Points on a hilly landscape, in no order, each with its height.
From any point a ball rolls to the lowest of the 2 points nearest to it. It stops when none of these is lower. Distance is the straight distance between rows; heights are no part of it.
kupor h=244: -8,2,70,-9,12,-18,-9,-2,5,9,48,39,0,-30,46,34,41,-26,-6,42,34,19,-70,2,23,23,-67,-20,12,18,12,-20,-27,22,-8,12,50,21,-23,51,-41,-30,29,-3,-13,-12,35,-36,2,-4,51,-81,11,-17,-2
rorum h=595: 17,-28,-24,-25,-13,33,45,74,4,-12,23,0,-66,35,-21,38,-30,32,6,48,-37,6,45,-2,2,-41,-12,-8,-42,-3,-26,-21,-2,70,22,5,35,-29,39,-44,11,17,-10,-26,-14,16,54,-37,-1,-49,8,-20,63,-52,-12
mugos h=242: -3,18,10,-45,-14,39,21,-4,-10,5,-18,49,11,25,-18,28,-13,-12,-43,-47,-26,-15,-11,-15,-21,14,-11,-11,52,46,-3,-18,-48,18,56,19,28,-30,16,-40,-12,-70,-22,-24,-1,-37,9,22,-6,-29,-35,-30,-44,-64,24
Vozu h=88: -1,17,-14,39,-20,-24,-1,37,8,-24,-7,-24,-11,66,-12,4,7,76,-9,-50,24,-21,49,52,5,16,-16,72,-28,4,12,-38,-24,-44,-6,-23,-4,1,-24,6,61,26,19,60,-18,49,-63,14,51,21,-15,45,19,-52,-9
Bam h=274: 28,3,-23,-34,-8,44,5,2,18,-8,-34,49,-12,42,-14,31,-24,6,-56,-68,-42,-16,24,-13,-2,-14,-16,11,23,37,-11,-23,-33,20,54,-13,18,-48,27,-50,13,-10,-11,-15,-14,-30,-7,9,11,-47,-17,-30,-37,-57,16
zer h=570: 6,-13,-40,4,3,22,26,14,24,-4,-14,-16,-2,-15,-45,-24,-28,5,-7,15,-10,-5,39,31,-18,7,8,-24,-40,-14,49,19,20,19,-6,-10,3,9,52,-11,-50,17,13,-30,13,7,40,24,-12,-29,-11,4,46,-26,19
Zal h=513: 51,11,-15,-20,28,55,-19,-59,54,8,2,-3,10,-104,-2,-18,5,-34,-27,16,-35,26,5,-14,27,-5,-11,-41,-6,-25,43,74,22,21,-12,-20,-37,-12,-8,-15,-54,29,28,-19,8,-74,10,-10,-4,-40,-12,-33,-2,42,26
nudod h=531: 73,-10,-9,1,51,-33,-62,-11,10,-24,19,-24,-15,-78,11,-13,20,73,-26,-19,-63,27,42,-14,0,6,-10,18,-11,-4,-37,58,25,29,-38,5,-60,16,-14,-9,32,52,10,33,-8,-3,23,-12,-7,2,-20,30,2,90,-26
Nale h=400: -43,28,1,8,-6,-14,2,-43,-18,33,-40,-24,49,13,13,-20,0,-28,36,33,38,-29,-14,-25,11,22,21,-25,25,-44,39,17,-11,-61,-10,1,-27,-4,-20,38,-27,-37,-26,5,38,19,-45,46,-5,23,-26,25,-9,2,7
nure h=196: -39,13,28,-39,-20,23,25,20,-36,14,1,43,39,9,-2,4,-8,-6,0,5,25,-20,-25,2,-27,42,-1,-21,38,31,-2,-13,-66,8,41,22,46,-6,-1,12,-19,-95,-13,-29,5,-12,4,21,21,-1,-42,-31,-8,-72,15
Menuf h=307: -6,20,65,-13,-5,-29,-15,29,50,-32,32,49,8,-16,36,4,6,-12,-4,7,44,15,-55,28,41,77,-87,-1,3,9,43,-15,-65,11,20,36,57,19,-36,61,-46,-39,31,38,-14,4,13,-43,33,-12,-35,-56,16,-69,13
riviv h=466: 0,2,9,-40,47,-40,-15,41,-13,16,4,17,46,-84,8,-44,10,-22,-5,16,-43,-23,-13,-9,-56,37,6,-52,60,16,-32,27,-48,30,0,4,7,42,10,48,-47,-23,-12,-49,11,-41,32,21,5,9,-70,-1,41,10,-29
migap h=99: -5,-22,-34,15,-21,9,-15,-43,20,15,-66,-30,-32,91,-7,-1,-7,30,-9,-88,16,12,42,-9,3,-14,56,56,12,-4,-11,7,36,-79,47,-15,-1,-36,-31,-6,78,45,-9,72,24,27,-87,2,-12,22,20,36,-68,-1,8
mavo h=437: -23,4,61,-19,10,-4,-17,-20,-45,36,54,8,-5,-43,28,47,41,-32,12,50,28,12,-83,-31,16,-39,9,-30,30,24,-59,-24,-15,39,-42,-9,18,19,-28,-1,12,-20,2,-26,-9,-31,36,-26,-9,-8,74,-39,-23,50,-18
zite h=333: 45,6,55,-30,25,-56,-33,64,-9,-8,48,15,-10,-36,46,19,45,35,-10,26,-29,22,-25,13,31,-23,-71,9,18,25,-38,-30,-28,30,-30,-4,32,31,-53,13,3,-9,4,42,-59,-14,64,-58,21,-7,16,-54,-6,10,-27
Verur h=366: -8,-9,-15,22,-19,-22,-22,-66,23,7,-27,11,-5,39,-10,-36,-14,-1,-19,-107,-30,43,44,-36,-44,-18,36,32,24,29,-17,12,5,-24,21,36,-28,15,-18,-5,30,-16,-36,-25,4,4,-76,19,-24,1,-16,36,-71,15,-1
Ruge h=454: -3,11,46,-4,18,18,6,-56,-23,41,51,-7,-4,-74,33,35,29,-75,7,69,27,31,-80,-36,35,-47,-9,-29,33,11,-38,12,9,19,-41,-9,-7,-7,-36,-13,-30,-4,8,-46,8,-43,13,-6,-11,-15,67,-47,-19,54,6
Daso h=545: 87,-3,-5,-14,41,-6,-58,-31,43,-17,23,-4,-13,-82,12,13,27,52,-48,-12,-39,29,24,-3,35,-6,-40,2,-23,7,5,57,5,26,-40,-25,-41,11,-12,8,16,54,21,42,-8,-19,16,-29,0,-13,10,-21,5,75,-1
bomu h=557: 82,8,0,-24,53,-40,-69,40,47,-28,39,16,-13,-58,26,16,31,67,-57,-18,-58,23,29,6,18,-14,-68,-1,10,36,-11,28,-23,13,-10,-10,-17,11,-18,9,8,41,6,52,-42,-11,47,-44,31,-22,-19,-13,5,41,-28
deraf h=581: -57,-9,29,22,-2,-36,9,36,-14,-12,43,11,11,4,-3,-26,1,-19,74,57,56,1,-23,-16,-33,63,40,-39,-37,-12,-3,-12,11,-7,-34,40,11,43,28,81,-16,-1,22,-75,36,36,43,30,40,27,-13,7,100,27,-34
tatu h=457: 30,21,-20,26,11,-9,-26,-40,20,14,-50,-37,10,-18,-42,-46,-17,34,18,-23,-1,11,64,14,-3,29,30,18,-23,-41,19,45,24,-51,-25,-29,-66,-1,-16,29,13,42,24,32,23,28,-41,31,4,18,-17,53,-17,40,6
buto h=162: -3,21,-30,16,-7,-6,19,40,11,-17,-26,-14,10,56,-33,-10,-20,46,-9,-41,18,-32,41,47,0,18,-6,36,-8,7,32,-37,-17,-40,3,-13,17,2,0,0,13,-10,13,26,1,48,-30,43,39,-5,-38,34,25,-66,4
vula h=675: -21,15,-50,-5,-17,30,48,13,-13,22,-43,-20,6,36,-47,-4,-64,-11,34,11,-9,-10,34,31,-60,-38,53,-31,-5,8,-17,-15,38,17,14,-12,8,-18,55,-27,-13,-11,-3,-37,24,4,21,39,-28,-4,11,38,16,-29,15
zolin h=361: -10,8,23,49,10,-6,21,-18,2,4,9,-33,-3,-31,5,-28,4,-25,43,61,28,-1,-3,0,23,24,-4,-19,-43,-58,38,5,58,-21,-55,8,-35,6,19,24,-42,45,25,-19,35,36,8,26,-16,13,13,26,24,49,-2
zilal h=262: -25,-21,27,16,-33,-30,-39,-38,-2,-11,-28,-24,14,65,25,11,25,55,-19,-65,63,-18,-28,19,7,2,-8,79,16,-10,9,0,-52,-67,16,11,-9,8,-65,4,51,1,-1,75,-36,24,-86,-3,23,77,29,16,-51,-23,16
Git h=491: 12,3,5,8,31,49,10,-67,46,19,12,-13,18,-101,10,-20,16,-83,8,64,1,26,-24,-17,49,-2,-32,-33,3,-48,63,65,29,-23,-23,0,-43,-10,-14,-11,-82,4,31,-45,18,-52,-1,1,-4,-11,-5,-27,3,60,33
Sen h=212: 38,-24,8,-11,-4,1,-43,-25,3,-11,10,1,-40,45,31,27,29,43,-44,-72,-36,11,-1,-8,9,-14,-30,77,-17,22,-36,-17,-31,7,6,-14,-5,-20,-24,-20,70,35,-5,36,-36,1,-40,-46,10,12,31,-14,-38,15,3
Tasur h=330: -8,35,-18,5,-9,40,27,-84,22,2,-60,-11,18,32,-5,-1,12,-59,1,-4,20,-16,7,-50,43,1,61,-28,41,-4,67,61,15,-75,47,-2,-18,-43,-11,-36,-11,-40,-48,54,41,-33,-23,40,4,-23,-9,-24,-61,-8,40
buni h=158: 8,-4,10,17,-19,-20,-20,18,-6,-23,9,-14,-23,53,16,19,28,70,-13,-51,12,0,5,31,15,-4,-46,82,-29,3,-17,-44,-50,-13,-9,-22,0,-7,-33,-9,74,24,6,60,-47,28,-52,-29,50,31,11,4,-5,-28,-3
zurip h=205: -6,6,58,-7,11,-28,-21,-52,-33,22,36,15,21,-49,50,28,50,-51,-20,31,44,15,-98,-2,45,15,-49,-16,40,-5,7,-2,-44,9,-39,-11,13,42,-51,40,-24,-30,24,0,-26,-13,-3,-24,-2,11,56,-66,-16,15,-6
gibok h=290: -29,13,-14,-1,-41,26,16,-18,-16,23,-27,41,21,41,-19,13,-29,-46,-1,-49,-21,12,1,-14,-58,-29,32,-22,38,43,-42,-26,10,22,43,19,0,-15,12,-40,19,-51,-42,-51,14,-32,-15,28,-58,-9,-9,21,-58,-25,11
mivur h=614: -14,-54,6,14,-19,68,40,-14,-4,3,21,-5,-51,37,10,49,-22,-48,8,75,25,10,2,-29,51,-39,-10,5,-40,-39,37,-7,68,32,23,9,52,-46,77,-32,-13,72,-7,-7,0,-5,39,-46,-39,-17,62,-41,21,1,35
Fek h=144: -15,-12,15,21,-23,-66,-23,25,-33,-28,13,-23,-23,44,34,-35,17,71,12,-80,-8,3,9,20,-49,12,21,82,-20,25,-61,-36,-33,-19,-12,33,-24,35,-41,1,82,12,-7,25,-38,41,-63,-30,19,74,15,65,-41,29,-34
Purod h=622: 2,-45,-11,11,8,87,24,-32,-19,3,32,-11,-47,6,-19,37,-33,-42,7,59,-10,28,18,-34,71,-81,-5,5,-55,-54,30,5,73,42,4,-25,36,-43,25,-61,5,69,-22,9,-5,-14,18,-71,-34,-18,43,-29,20,25,31
Vefi h=156: -8,-19,-40,33,-13,65,19,-34,11,23,-35,-12,-22,55,-13,32,1,-31,-2,16,3,-3,23,-12,51,-48,32,19,-15,-39,27,-10,65,-46,28,-47,29,-40,16,-35,51,43,-25,57,20,1,-46,-26,-14,3,54,-9,-18,-16,30
nopo h=489: -26,-5,-1,-39,10,-2,13,34,-16,32,-1,24,24,-57,-21,-19,-15,-28,9,33,-31,-19,-21,-7,-67,15,33,-61,53,31,-36,34,-33,45,16,20,18,11,31,23,-50,-46,-4,-77,20,-35,49,30,-12,1,-36,-6,54,-15,-15
Teru h=354: 33,-22,31,-29,10,-30,-18,76,-15,1,43,-8,-43,4,30,42,20,48,-9,23,-26,16,-28,-24,74,-43,-78,28,10,4,-46,-55,-33,53,-30,-27,52,8,-61,-7,46,6,-1,41,-68,3,46,-84,6,-16,32,-53,-14,11,-30
mosuf h=550: 46,-18,-48,-3,14,35,6,6,45,-5,-26,-5,-3,-44,-74,-38,-38,20,-38,-31,2,-14,62,31,20,5,6,-30,-43,-34,90,52,21,14,-23,-35,-26,9,68,2,-42,35,33,4,16,-18,30,9,12,-31,-33,1,14,16,20
vaf h=529: -1,14,-8,-37,17,-13,30,91,12,-1,27,27,-6,-14,-12,-9,-6,22,-2,12,-28,5,8,35,-29,12,-6,-1,20,42,-53,-23,-30,49,18,24,29,-5,23,-8,-4,-39,9,-15,-16,-2,34,2,40,-32,-30,-9,38,-74,-32
dakim h=399: -37,-16,8,-1,-27,10,-10,36,-57,-8,33,-7,-13,13,12,35,3,31,35,28,0,-6,-46,-25,-22,-59,27,2,-14,15,-80,-56,0,36,-20,-13,1,-5,-14,-20,64,-14,-25,-16,-2,-4,17,-30,-16,6,45,13,-26,51,-29
fibo h=298: 8,-34,2,33,-10,12,25,40,7,-38,19,-25,-40,56,8,34,9,17,-2,32,27,-28,4,16,50,36,-29,26,-65,-27,45,-48,53,-22,-15,-1,25,-28,30,10,10,75,19,43,9,55,24,-13,-4,18,22,3,22,-17,7
fud h=549: -9,-6,1,-9,9,-31,16,67,9,-11,45,12,-7,-40,-14,-26,-2,4,23,45,-7,-2,-7,24,-29,43,-3,-31,-23,14,-8,15,0,35,-10,35,25,41,19,39,-42,-16,8,-48,9,4,55,11,22,-22,-27,-8,91,-24,-30
Garo h=209: -27,-16,31,13,-26,-47,-37,-29,-9,-17,-17,-17,2,57,30,-28,10,54,-9,-101,22,3,1,16,-42,16,14,76,4,15,-29,-14,-47,-45,14,37,-20,32,-59,6,57,12,-4,37,-38,35,-89,-12,20,90,12,50,-63,11,-1
zop h=604: 8,-47,6,-5,-25,50,34,33,6,-5,38,6,-67,36,5,56,-23,-2,6,59,-14,11,20,-21,35,-22,-40,-4,-63,-21,14,-20,29,54,23,19,56,-37,48,-23,-11,48,-2,-25,-8,12,62,-56,-22,-36,42,-42,52,-26,12
veme h=304: -18,-15,26,39,-25,-42,-22,-40,-14,-14,1,-18,16,22,16,14,52,25,-8,-28,68,-16,-55,28,42,13,-36,65,2,-28,34,-9,-26,-49,-28,-13,-9,23,-53,22,31,2,13,68,-38,35,-57,-11,15,62,42,-3,-14,-14,5
kalo h=585: 30,-24,-45,-19,2,26,32,57,36,-14,7,2,-40,2,-40,4,-22,24,-14,8,-34,4,52,37,-12,-13,-19,-12,-33,9,17,2,-6,55,12,-5,28,-17,58,-36,-28,16,9,-23,-3,7,56,-13,8,-57,-15,-16,65,-55,4
pimik h=420: -59,-16,54,-19,-16,9,-30,19,-56,19,54,19,-5,-14,9,52,25,3,40,47,19,1,-65,-39,-18,-52,39,-31,35,41,-85,-49,-6,46,-20,-2,19,7,-21,-24,43,-27,-3,-38,-3,-15,59,-50,-14,-6,63,-18,-29,60,-32
dak h=276: -15,27,15,-33,-23,36,6,-56,-26,6,-39,21,36,33,-5,28,-5,-50,-24,-32,1,-10,-31,-44,-5,12,27,-29,43,32,32,15,-27,-20,58,19,3,-36,2,-33,-13,-68,-58,-3,9,-38,-15,51,-18,-14,-34,-29,-68,-36,47
Vogol h=151: 14,6,33,-7,1,-19,-43,-55,-29,9,19,-8,12,-30,48,16,47,-8,-29,-20,16,11,-77,2,21,11,-36,27,28,6,-18,0,-42,0,-32,-9,-11,24,-61,17,18,-16,15,26,-48,-23,-30,-27,-3,26,45,-41,-30,19,2
guz h=694: -49,20,-36,-3,-18,40,53,-32,-1,34,-64,-34,25,32,-48,1,-54,-45,36,15,24,-22,15,-16,4,-12,65,-56,51,-15,46,20,26,-46,48,4,17,-30,43,-28,-50,-43,-29,5,51,-2,9,56,-28,-16,-4,10,-28,-32,36
nesor h=511: -11,-9,-26,-41,22,-8,23,60,2,1,-19,23,23,-33,-46,-32,-32,2,-8,-31,-55,-24,4,15,-54,16,9,-8,52,46,-32,2,-30,35,15,23,16,-6,44,-12,-42,-47,6,-37,4,-14,43,27,20,-11,-57,12,50,-39,-5
milof h=221: 5,3,-33,22,-10,3,21,30,35,-20,-39,-19,2,41,-52,-10,-17,31,-14,-31,41,-56,46,28,27,45,11,19,-16,-20,88,-12,15,-54,9,-10,17,9,24,17,-24,12,30,53,26,50,-12,43,2,-16,-39,22,28,-47,12
kos h=551: 72,14,23,-30,62,-41,-54,89,6,-26,31,24,-5,-47,22,10,29,40,-33,0,-88,14,24,-9,-12,-44,-46,-4,32,43,-39,3,-2,35,11,19,6,10,3,-11,-5,25,-10,19,-55,-17,57,-22,21,-28,-44,2,-8,3,-48
ganuk h=217: -32,17,0,12,-25,-72,-10,56,-68,-16,-2,-2,16,36,23,-46,5,43,39,-46,7,-15,8,23,-69,13,47,34,-19,30,-72,-50,-17,-15,-9,21,-39,43,-30,22,72,-17,-5,1,-23,36,-39,-6,28,58,-3,76,-8,31,-48
zemok h=711: -40,5,-13,36,-17,44,57,-5,-3,22,3,-35,-25,14,-18,-2,-38,-42,57,78,41,20,39,-4,-5,-56,44,-34,-28,-41,18,14,78,4,1,-5,19,-29,68,-30,-37,45,1,-41,39,-4,19,-3,-34,-10,40,18,14,11,13
lopog h=303: 46,-4,-39,-14,7,6,-20,-4,22,-16,-25,53,-33,23,-15,10,-14,15,-55,-92,-70,-8,59,-14,-19,-29,-15,34,13,42,-31,0,-7,30,41,-5,1,-15,39,-49,32,14,-4,-21,-12,-13,-20,0,9,-37,-14,14,-33,-5,-5
Damep h=398: -11,9,10,16,19,-2,5,-29,19,24,-7,-20,31,-70,4,-47,2,-38,31,54,3,-2,-2,-2,12,36,-14,-40,-23,-54,36,36,7,-13,-40,-2,-49,17,3,38,-61,10,17,-44,31,5,2,32,-8,2,-27,15,36,42,5
vez h=339: -49,-11,28,45,-19,-41,10,-61,-12,3,-8,-6,16,17,34,11,51,-39,-2,24,93,-33,-77,-12,65,14,-22,30,37,-37,31,-7,2,-62,-50,-4,-9,10,-33,28,0,-11,0,43,-3,29,-49,1,-12,47,63,-3,-28,-1,6
Nagud h=471: 17,2,13,8,17,41,14,-81,10,27,29,-9,8,-85,34,18,28,-108,-1,67,21,40,-66,-30,63,-30,-27,-11,34,-14,12,34,25,-18,-23,-5,-21,-31,-41,-22,-58,-11,21,-40,11,-53,-6,-3,-8,-10,45,-47,-18,45,23
rigu h=329: 4,17,-32,21,-23,1,-1,-29,-7,7,-32,12,11,17,-11,-24,-21,-23,1,-56,-44,21,23,-17,-57,-28,37,-3,10,20,-39,-8,29,3,17,17,-26,-4,11,-23,18,-10,-28,-38,7,-19,-27,22,-42,-6,-13,46,-44,10,3
muded h=305: -22,14,11,-15,-8,21,22,-63,4,4,-35,2,31,27,-2,26,18,-39,-24,14,27,-33,-20,-35,36,22,17,-30,23,5,90,42,-24,-47,40,0,12,-29,20,-21,-40,-63,-61,36,24,-13,-12,39,5,-24,-17,-46,-35,-49,53
zev h=338: 23,13,25,-8,6,-12,-28,6,51,-21,25,34,12,-26,20,20,16,29,-45,-15,18,8,-27,22,29,38,-84,5,-11,15,53,-8,-52,-4,9,-2,17,6,-26,30,-29,-13,24,37,-26,-1,-2,-32,18,-24,-29,-53,16,-37,15
pok h=582: -2,19,-11,23,23,-60,8,62,-13,-29,36,-14,24,2,-15,-53,-8,36,33,10,-2,-5,17,51,-21,53,0,18,-45,-5,-5,-19,-3,-7,-40,-10,-18,61,-12,46,12,-9,4,1,-6,42,-2,29,37,24,-54,45,81,6,-34
fepu h=514: 56,6,-21,3,52,-39,-52,-38,29,-9,-2,6,-7,-76,-15,-56,5,30,-21,-49,-65,23,58,-18,-26,23,16,20,-8,1,-35,76,15,18,-20,6,-85,17,-3,5,6,49,17,-4,5,0,-6,10,1,-2,-35,57,-17,87,-16
Vurel h=566: -32,-16,15,7,4,-23,14,25,-3,0,35,-7,-7,-47,-4,-40,-8,-23,52,68,26,1,-8,-9,-33,47,11,-61,-32,-19,7,34,19,30,-23,39,1,25,40,57,-58,14,15,-88,28,9,61,30,4,-9,-8,0,104,23,-26
Lag h=488: 37,12,-15,15,23,-35,-42,-46,17,8,-34,-16,12,-30,-31,-82,-27,18,13,-57,-41,20,64,-3,-38,42,31,24,0,-21,-22,50,9,-25,-29,3,-86,9,-8,31,2,33,11,-9,12,26,-21,28,-1,18,-43,83,-19,64,-12
pobi h=310: 35,25,48,-6,23,-69,-25,56,22,-34,62,13,-9,-38,45,0,32,33,2,8,1,29,-35,47,40,28,-83,11,-1,15,-4,-27,-31,24,-30,4,25,60,-54,31,1,-6,23,51,-40,10,42,-58,39,-1,-8,-38,38,13,-16
Dig h=206: -26,-1,-46,29,-39,34,13,-27,-12,33,-42,-32,-8,62,1,21,-9,-22,19,-11,5,9,10,-12,-3,-47,49,6,-6,-15,-19,-29,59,-55,24,-26,5,-46,0,-21,55,24,-31,38,26,-1,-55,4,-26,16,41,30,-54,-8,17
bafe h=25: 12,-14,-22,-3,-26,27,-19,-26,23,-6,-61,7,-21,99,0,34,-5,40,-43,-76,19,-25,41,-5,31,-20,9,66,4,7,19,12,-7,-62,50,-29,11,-41,-15,-16,63,23,-10,58,2,14,-77,12,23,0,5,-3,-57,-32,19
doku h=426: -2,23,-16,20,-1,-2,-5,-37,15,17,-51,-34,35,-7,-27,-38,-9,0,19,5,21,-23,28,-6,20,37,23,-14,4,-48,65,33,8,-64,-13,-14,-37,6,-1,25,-29,4,5,24,29,28,-34,43,-5,7,-34,27,-7,6,13
Muna h=597: -50,8,4,21,-8,-23,33,41,-30,-3,18,-20,4,23,-25,-20,-24,9,64,60,33,-4,6,3,-45,7,44,-35,-50,-3,-4,-19,38,-6,-32,8,-4,23,25,33,-7,4,3,-51,32,50,24,38,4,13,20,39,62,15,-31
tisol h=369: -35,8,21,19,-10,-16,-7,-78,-20,30,-20,-24,43,-8,36,-12,25,-48,25,26,50,-3,-64,-18,38,-1,0,10,36,-30,5,18,-7,-62,-38,9,-45,-10,-60,24,-5,-32,-8,6,15,6,-64,17,0,51,23,2,-34,29,-3
zinud h=643: 33,-1,-37,-11,28,35,11,-11,7,-11,2,-22,-23,-39,-20,-8,-30,-4,-4,30,-56,18,44,4,-23,-52,40,-38,-28,-34,-16,39,44,60,4,-21,-13,-18,40,-57,-20,35,-2,-34,7,-47,50,-28,-32,-36,-13,13,22,25,6
Guri h=140: -66,10,12,-18,-28,21,20,10,-46,35,-16,31,49,25,-9,7,-27,-27,25,23,40,-26,-18,2,-57,21,38,-50,32,31,-15,-11,-32,6,23,13,11,-7,8,28,-2,-80,-16,-56,29,6,0,41,0,20,-21,3,-6,-33,3
Nug h=438: -1,9,1,-18,39,-24,-12,-9,3,31,1,-12,45,-89,16,-52,9,-28,18,39,-38,-15,-15,-17,-33,28,4,-56,22,-24,-23,42,-35,24,-28,-9,-38,26,-3,42,-53,-7,-1,-60,22,-30,16,32,-6,5,-48,12,42,45,-14
lon h=377: 10,-20,16,-15,3,-5,-14,54,-43,-12,35,-10,-30,2,28,32,15,52,2,14,-30,-5,-29,-21,8,-37,-22,32,-8,11,-71,-54,-16,36,-17,-14,12,7,-29,-22,57,-11,-13,15,-31,-2,18,-45,-6,-4,30,-10,-13,31,-36
melom h=702: -59,10,-34,26,-18,39,57,-16,18,33,-39,-26,4,19,-38,-16,-56,-49,43,56,53,-10,31,0,-6,-14,49,-46,22,-36,46,21,53,-31,19,9,16,-12,64,-14,-62,-2,5,-30,44,4,13,34,-35,-9,18,15,7,-22,17
bomeg h=278: 8,19,73,-21,3,-57,-16,29,18,-22,41,47,-2,-28,55,12,35,-20,6,10,44,27,-63,40,47,42,-82,3,11,9,5,-39,-57,14,-3,10,62,46,-63,55,-20,-31,43,41,-43,9,24,-62,33,9,15,-69,11,-28,7
Zozam h=95: 1,-21,-24,13,-26,51,14,-11,24,11,-46,22,-30,95,-6,55,7,9,-36,-10,4,-27,24,-4,62,-35,-12,48,-18,-15,43,-20,12,-52,43,-52,27,-37,8,-21,57,27,-12,65,-5,20,-63,-17,12,-10,31,-17,-19,-52,34
timab h=665: 2,4,-36,-11,1,1,34,36,-21,-3,-3,6,-7,8,-19,0,-35,7,9,15,-36,-5,17,15,-72,-34,41,-20,-3,26,-58,-10,15,46,14,1,-4,-11,42,-38,5,-17,-10,-47,3,-2,40,21,-29,-10,2,35,26,-10,-8
Num h=565: -8,-2,-5,1,18,-54,28,92,-9,-38,66,-1,-7,-3,-19,-32,-3,46,45,39,2,3,4,29,-11,38,6,3,-49,4,-31,-13,23,23,-23,24,3,59,3,27,8,-15,4,-27,7,35,36,18,34,-3,-40,15,90,-6,-51
makap h=655: 34,10,-30,-8,37,-20,-1,17,-15,-10,-4,4,-2,-51,-12,-22,-13,5,-6,-2,-71,3,27,-12,-59,-27,31,-22,9,10,-45,21,29,50,13,3,-27,8,34,-36,-14,12,-6,-38,-2,-20,41,13,-38,-25,-25,45,16,25,-23
Soro h=270: -25,18,7,-6,-9,-51,-21,18,-48,-6,-16,22,45,8,35,-42,6,7,15,-50,7,-19,0,17,-62,42,21,14,16,18,-48,-29,-52,-7,7,25,-18,48,-31,37,38,-43,-9,-16,-18,6,-47,13,15,50,-36,47,-5,18,-34
ruvob h=613: -32,15,-6,27,-16,-8,20,45,-43,-2,-2,-12,6,43,-7,-5,-10,30,26,19,18,-14,1,25,-44,-2,21,6,-41,13,-20,-46,10,-14,-19,-15,-1,19,-4,16,30,-15,-9,-6,12,40,-17,24,11,17,16,35,17,-21,-14
boru h=267: 15,-19,-25,33,-6,20,28,56,36,-32,-8,-21,-32,49,-22,1,-6,12,-8,9,38,-39,35,50,26,57,0,13,-56,-23,65,-27,46,-31,3,13,28,-15,42,18,-19,70,42,32,21,45,30,16,2,-4,-13,19,36,-46,8
muti h=532: 61,-11,-40,-17,17,57,-9,-28,55,-3,-9,9,-4,-65,-34,-12,-16,-9,-52,-11,-14,16,37,5,33,-15,-4,-38,-36,-24,82,74,30,33,-1,-44,-27,-13,42,-12,-36,39,27,-7,12,-61,14,-18,5,-49,-16,-39,-9,22,20
vuzuf h=686: -27,13,-48,-27,-17,48,38,-21,-8,14,-69,-10,17,32,-66,-7,-73,-29,25,-35,-19,-15,17,2,-42,-25,52,-40,42,11,13,6,20,5,36,4,11,-31,56,-41,-42,-41,-16,-28,30,-23,30,55,-35,-8,-21,15,-17,-27,45
sot h=211: 36,-24,18,-10,2,-5,-54,-79,8,-2,18,-10,-22,7,35,20,44,-10,-48,-74,-13,39,-48,-21,17,-4,-10,70,29,24,-33,12,-25,4,-16,7,-13,-2,-59,-11,35,21,4,27,-40,-19,-54,-37,-14,27,46,-37,-69,24,3
loso h=328: -6,-9,13,50,2,-9,13,3,-2,-28,15,-33,-8,10,9,6,15,9,15,35,34,-17,-7,12,26,31,-15,8,-54,-36,48,-21,57,-29,-48,-6,-6,8,14,25,-7,53,22,28,18,54,3,13,-18,28,26,18,27,18,0
led h=251: -34,-7,-34,22,-70,40,21,-25,-15,27,-35,10,7,83,-5,24,-26,-54,12,-55,-8,19,10,-25,-27,-57,48,-8,24,26,-41,-45,46,-19,49,10,3,-42,-5,-36,50,-12,-45,-1,14,-17,-51,13,-55,2,15,26,-84,-21,18
pel h=364: 5,-2,33,-6,-3,-6,-30,-52,24,-19,2,22,35,-10,26,36,35,-1,-46,1,36,-4,-53,-11,48,28,-65,2,9,-5,79,13,-43,-22,9,-8,1,-6,-29,19,-30,-35,5,43,-21,-8,-30,-12,3,0,-4,-67,-14,-22,24
pobot h=541: 34,21,10,-24,31,-14,-10,71,1,-12,22,32,-11,-14,20,10,23,25,-23,-9,-55,5,11,6,-31,-9,-19,6,23,43,-60,-31,-29,37,29,12,13,-2,11,-21,12,-6,-2,-1,-38,-18,28,-13,17,-27,-23,1,-2,-33,-35
rimo h=633: 28,-5,-23,-3,20,78,9,-51,2,-6,22,-20,-22,-39,-3,11,-11,-44,-1,43,-37,36,25,-19,26,-76,16,-27,-32,-47,-3,30,58,43,2,-27,0,-47,16,-65,-14,46,-7,-17,8,-60,16,-47,-27,-21,18,-20,6,38,25
mikid h=210: -44,14,1,-22,-17,-23,5,26,-56,13,-28,31,55,33,4,-31,-18,-23,29,-35,15,-29,-2,8,-68,40,44,-18,41,24,-37,-35,-54,5,18,25,-1,26,-9,29,20,-79,-20,-43,16,4,-14,32,4,37,-52,39,-14,-11,-19

Where does a ball stop that starts at each point below?
kos => Vozu
rigu => bafe
Damep => Vozu
fepu => Fek
Verur => bafe

Call two points neighbours if one is among the 2 nearest of the other. Go from one point of each pair to the other, from neighbour to neighbour, staying as low as possible. Name the highest point that can't be avoided.
Vozu / Fek => bomu
bafe / mugos => rigu
fud / mugos => ruvob
Guri / Fek => Soro
Vozu / Vogol => Sen
